Points, in no order, along strands that fork and pass close to each other.
Two points are linked if the straight distance between their rows is under 64.1. Some points are linked to none.
(426): [  2  -8  23   4   0  -5 -15  -9 -36  -6   8  -8  -9   7 -22  12  27 -33
 -16   2 -23]
(135): [ 13  12 -28 -22  13   7  -5 -16 -25 -16  19  41  -7  -2   7   9  -5   3
 -15  19  -7]
(523): [-35 -22  30  -3  24  -9   1 -36  -5  33   9 -25   1  19   4 -20  -4 -13
 -17 -12   7]
(409): [ 18  -6  14 -17 -11  -2  22  18  -9  21  -8  -9  -2   5 -26 -39  -5 -33
   4 -19 -17]
(1056): [ 11  18  -6  -3  -5  -3 -16   3 -20 -32   4   1  15 -25 -21   0 -31  22
  -2  28   7]
(21): [  0   1  -5  -9  42   0  14 -20  18 -16 -22  -5 -27  10   2  10  -8   9
  16  -6  23]
(34): [ 19  16 -21   7 -28  16 -20  12 -25  -1  16  30  24 -12   1  -2 -16   3
  -8  -1 -16]
(427): [ -1 -13  -1   0  -2  10 -20   3  10   2 -16  -1  -4   0   9  23 -28  21
   5 -35   8]
(806): [ -9 -33  12  -9  -6 -50   5   2  16  -8 -26 -19  -9  -2   9  17 -14  -3
  15 -21  19]
(647): [-14  -4  27   5  -8 -13   9  28   8  -5  -8 -16 -14  33 -20  -2 -32  10
   4 -11  18]
(58): [ -7  21  -9   9  -3 -11  31  -5  19 -17  -3   8  18  26  10  -3  15  19
   8  34   5]
(814): [ 22  23  -8  -5  26   7  -3 -21  -4 -10   0 -10   2 -37 -21 -12 -11  -7
  -2  15 -11]
(186): [-29 -19  -2  19  -9   2  -6  21  17  31   8   6 -33  -9   2  17  -6  -5
 -21   9 -13]
(1028): [-14   0  45   8  -2   0  18  22  20   6  -7 -16  -4  24  -6 -14   1  -3
  14   5  18]
(1042): [ 24  16 -34 -12   1  33   1   5   1  20  23  20 -25   7   3   4  -3   2
 -14 -22  -5]
(701): [  7  19   6 -11  40  27   1 -10  31  -3 -13   0 -10  -8  13  17  -7  21
   7   3  18]
(808): [  6  -8   2   8  27   3  23 -26  17  26 -12   1   2  -9  21 -16  24 -25
   2  -5  -4]
(1079): [-18 -20   8 -14  -3 -43  28  15  23  14 -24  -9   5  12  10  -9 -12   5
  20 -12  13]
(682): [  7  13  -1  10 -19  15 -11  -3 -41 -19  34  25  24   5   1   0  -5  -2
 -11  16  -6]
(631): [-12  -4  -3  13  -5  51  -6   4 -13  24  12  -5  11  19  -4   5   7 -12
   5 -13 -18]
(471): [ -4 -34  23 -14  -4  -9   0  -6  -8  36 -16 -13  11  14  -3 -36  30 -38
   4 -24 -16]
(91): [ -9   2 -15  19 -20  -5 -23  26  -7 -39  23  10   6 -20  -8  -3 -25  20
  -7  23  22]
(698): [ 18  23  -8   5  -2  11   2   7   6  -8   6  -3  12 -47  -4 -21  -5 -11
  -2  21 -20]
(861): [-14   1  31 -17  16  -7   3 -24 -21  23  20 -29   1  22 -22 -14 -10  -5
 -13  -8   1]
(372): [ 16   9 -16 -24  14  17 -17  11  -2  -5  -9  22 -14 -61  18   4 -19  17
  -7  29  -2]
(579): [-20 -15  -4  27   8  -9  10 -23  34  18  -5   3   6 -18  26   0  12 -11
   3  -2   8]
(714): [ -9   5 -11  15   6   8  19 -14   4  -2  17   4  -5  18 -20  -1 -26 -11
 -10  15  13]
(556): [ 13  12  17 -22  28 -13  34 -19  -1   6 -16 -18  19  -3  -6 -13   2   2
  20   9 -14]
(663): [-22 -16  23  20 -10   5 -28   6  -6   5  13 -15   1  23  -2  32   9  11
  -5  -8   1]
(290): [ -7   1  37 -15  10  -5  16   6  20  24 -14 -15   8  14  19 -38  14 -11
   5  -4   4]
(253): [  6  -3  -6  -5   1  -7 -24  -6  -8 -13  -2  26   5 -16  33  43   7   8
   0  -6   0]
(817): [-21  -7  14  -3   0  32 -26  -3 -35  33  10 -24  12  16 -10  -1  18   0
  19 -35 -13]
(390): [ -2  -9   0 -14 -10   8 -22  11 -15  40   7  19 -19  -7 -22  28 -32   8
 -15 -22  -8]
(1043): [  4  38 -34   0  -5   2  -1   1   9 -13  20  23 -14   3   1 -29  24  27
  -2   8  -5]
(25): [ 11   5   6  -2  -5   7 -14  42 -14 -40   1  15 -35  -7  -3  -6   1 -10
 -10  14  -1]
(373): [ -8   3 -15  10  -6 -25  28   5  18 -11  -9   8   1  -2  -6  -4   4   2
   7  29  -3]
(935): [ 31  34 -14 -18   6  40  -3   6   3  14   6  11   1 -20  -6  -2 -11  17
 -13  -4  -1]
(1015): [  2  18  15 -14   3 -11 -14  15  -6 -20   8 -22   8 -33  -4  17 -17  31
  12  28   7]
(17): [  6  13 -10  -2 -10  10  -1  36 -13 -35  14  26 -11 -11  26  -2  -3   8
   7  29   4]
(384): [ 13  -1 -17  -5 -14  -1 -21   3 -19   3   9  14   0  -9 -16  10 -27   4
 -17 -19 -19]
(108): [ -9  -6   5   2   4  35   4  15   4  28  10 -10 -28  27  -8  -6  -2  -6
  -2 -14  -6]
(1066): [-10 -16  -1  36 -14   9  -7  -5   9  -5  -2  -8  15  -8  -2 -14  26 -31
 -12   8  -5]
(736): [-20 -11  -4  11 -20 -33  33  14  24   5 -12   6  -2  30  -4 -10   3   7
   9   4  14]
(303): [-12  -6  -5  18   0  20  -6  -3  -8   7  17   8  11  11 -11  26 -29  -2
 -17  14  14]
(300): [ -2  -9 -16   0   7  22 -25 -18 -19 -12  11  16 -31  21  -2  16  31 -17
 -20  -9 -11]
(360): [-42 -19  -5  21 -11  -3   5  14  19  34   2  -4 -12   7   5  -7 -18   2
 -10 -19   2]
(679): [  6  26 -13 -12  13   0  23  -8   4 -28 -10 -17  11   9   3  -1   9  38
  16  47  -8]
(840): [-21 -35   9  13  14   9 -19 -17   3   9 -20 -19  -5   1   6   0   7 -19
   0 -28   4]
(182): [  1 -26  23   0 -16 -22  -8  -4 -16  12 -13 -13  -4  21 -17  -2  25 -26
  -4 -19 -21]
(320): [ 15   3 -18  -6  26  -3   7 -11  12 -29 -30  -3 -30   1 -22 -20  -7  -9
  13 -11   8]
(44): [ 14  26 -23 -20   9  -7 -11 -18  -7 -16  13  25 -16   4   1   1  12  34
  -6   7   3]
(59): [  5  11 -19 -16   5 -20 -10 -16  -4 -26  -7  26  16   2  32  42   8  36
   8   8  11]
(1016): [-15 -35  21   8  -9  -6 -11  -7  -5  23 -13  -5  31  30  -8 -49  32 -21
  -2 -19  11]
(301): [ -7  -3  29  -8  -1 -17   2   4 -23   4   8 -14  -5  25 -27  10 -24   0
  -3 -11  -1]
(489): [  6   5 -12   2 -13   9  -3   9 -16   3  13  31  34 -31  19  17 -36  13
  -3  16  -1]
(862): [16 27  1 -8 16 23 18  1 16 -1  4  9  2 -2  8  4 -9 15  6  7 -1]
(735): [ 16 -14  -5  -3  10  -6 -11  -7  -3 -14 -25  -9 -35   4 -20   3 -10 -23
  -4 -37  -6]
(92): [ 11   6  -8 -10   9 -10  -3  -9 -44 -29  25  29   3  -2   7  -3  -1   4
   4  38  -5]
(49): [-26 -30   0  35 -23   8  -5  -1  -1  17  -4 -11  22  19  -8 -32  20 -25
  -3  -9  -8]
(791): [  5  -2   9  -3   8 -18  25 -16  16  -1 -25 -17  25 -17  20   6   4   0
  25  -1   3]
(237): [ 16  -3  -5 -18   2 -31  23  -7  18  26 -15   6 -13   4  -5 -31  25  -5
   9 -21 -10]
(702): [-11   2  27  14 -25 -20   1  25  17  25   2 -18  20  -4  25   6  -3  15
  16 -24   4]
(1000): [  1  -9  -4 -26   3  34 -24  10 -13  32  -6  19 -18 -15  -5  40 -12  15
 -31  -8   6]
(683): [ 11 -15  -8  -4  11  24 -31   8 -33 -27   6  31 -28   9  16  24   7 -19
 -15   2  -7]
(799): [-10   2  25  -1  12  22 -19 -17 -23  35  21 -26   1   8 -18   2   7   4
  -4 -16   3]
(851): [  4  18  25 -25  25 -13  37 -20  12  15  -9 -23   7  12  -2 -42  17   3
   7   4   7]
(36): [ -5   3 -20  23  -3   4  -5 -19   5   7   9   5   0   7  -6 -26  -7  -2
 -10 -15   6]
(1089): [ 10   9 -18 -11   2 -17  21  -1   9 -19 -15  12  23  17  24  36 -12  36
  24   7   5]
(86): [-38 -25   2  23   1  -1  17  -5  26  22  -5  -6  13  14  28 -10  -3 -20
   2 -11  17]
(837): [  6 -28  -3 -10   0   2  12   7  -7  22 -21   2   2  27  -2 -38   6 -39
   2 -39 -14]
(603): [  9   1  -2 -11 -10 -10 -10   2  -5  10   6  33  -6  -3  30  30  29   8
  -6 -12 -23]
(974): [  9   7   4   4 -18 -26  -5  18  -5 -13   5  21  -7  -1  25  10  36  -2
  -1  11 -20]
(230): [ 33  34  -6 -20  23  24  29  -4   0   4   3  -8  -9  18 -11 -11   6   2
   8 -14  -6]
(879): [  8  11  26  -4   6  -3 -15  -6  -5  30  14 -15  -6 -21  -7   7  -2   5
  -7  -6  -6]
(921): [ 27  18   6 -15   3  12  31  -5  -8  24  17 -11   2   4 -17 -21   3 -22
  -4  -7 -20]
(505): [  7  16  -5  13 -27  -6  11   5  14 -27  -8 -27  42 -11   1 -18  20  11
  22  28   6]
(1041): [ -2 -24  11   5 -24 -48  -8   4  13  -8 -22  -7  -1  -1   5   5  20   4
  13 -27  12]
(511): [-18  -1  -3  24 -37 -25 -14  27  13 -19  13  -2   0 -13  -6  12 -26  17
  -7  -2  13]
(858): [  5   8   2 -18 -16  -8  -1  10   0 -50  -1 -52  24 -32  -6   8 -11  26
  24  41  16]
(1057): [ 12  10 -40   3   5  24   2 -22   3  -2   5  10 -17  24 -11 -18  -7  -6
  -4 -28   3]
(566): [-12  -2   2  26  11  15 -13 -28  10  -6  14   1  30  -1  24  17  12  13
  -7   7  15]
(659): [ -4  -9  -6   4  13  -4  11 -22  -8 -17   5  17 -21  25  -5  10  24 -24
 -15  10  -1]
(503): [ 25  18 -17 -18   9  27 -16  -4  -6  17   1  23  -8 -47  12   9 -10  -2
 -20   3  -5]
(712): [-25 -17  22  10 -11   1  -7  10  -7  11  19   4  17   9  -2  49 -21   7
  -6   5   6]
(24): [-20  -1  17  21 -19  -5  -9  -1  -6   5   4  -2  -3  45  -5  -4  19   4
   6 -11   3]
(151): [  8  29 -28 -19  -5   2  10   8 -18 -14  11  11  15  -8  -7 -14 -23  23
   2  35 -17]
(942): [ 18   6 -16 -10  32  -6  13 -39   4 -11 -21  -9 -12 -15 -14 -18   1 -20
  -1  -1  -1]
(221): [  1   7   9  11  -6  -8  12   3  34 -12 -22 -29  34 -23   8 -16  11   8
  28   1  26]
(507): [-11 -17  -4  36   3  -4   6 -11  13 -22  -1   6  11  17   4   4  19 -25
 -10  14  14]
(232): [ -1  14  11 -20  15 -18   6  -1  13  30   5 -10 -21 -33 -13   0 -23   5
   0   6  -7]
(178): [ -6  -1   2  -1   4 -19  35   5  30 -12 -13 -15  24   6  26  30 -12  17
  30   3  20]
(214): [ -3  15 -23  15 -17  -1  -2  17   1 -24  19  37 -17  -7   2 -20   9  10
  -9  22  -4]
(342): [ 12   1   1  20   7  22 -23  22  -5 -37  -2 -14 -12 -17 -18  -6  -9 -22
 -11   9   2]
(668): [  3  -4 -13  -8 -28 -14  -2  -1  17 -52 -12 -39  26 -14   6   8   8  17
  32  23  17]
(307): [ 11   4   1  -3 -24 -44   1  -1   6   1 -15  -5   4  -3  -3 -16  12   3
  19 -22 -10]
(460): [ 14 -25  -2  16  -4   5 -26  -3  -5 -32 -25 -13 -16 -18 -14   2   7 -34
 -11 -11  -2]
(957): [ -7 -17  -2 -14  21  47 -32   0 -12  26   0  12 -19 -18  12  42  14  -1
 -16  -2  -5]
(614): [ -7  -4  -1   6 -26 -39  10  21  -1 -20   6   6  -1  -3   4  14   9  -9
  -3  24  -8]
(896): [  2  -2   1   5   5  34   6  24  12  36  12   2 -18  -9  -6   9 -15  -7
 -13   8  -6]

Follow the links from the first point to the second, and from the first to the third. Name the last point that the two ways share.
(668), (974), (817) => (791)
(1056), (631), (59) => (791)
(25), (303), (372) => (935)
(182), (712), (489) => (862)
(814), (712), (957) => (320)
(1042), (214), (683) => (862)
(698), (712), (372) => (935)
(1000), (712), (698) => (320)

A fork is a point with three links. Follow the links from the first point to the second and name the forks in between, in order.
(360), (523) => (799) > (861)
(503), (342) => (935) > (862) > (320)
(1089), (799) => (791) > (861)
(301), (237) => (791) > (373)
(736), (178) => (373)
(135), (503) => (320) > (862) > (935)
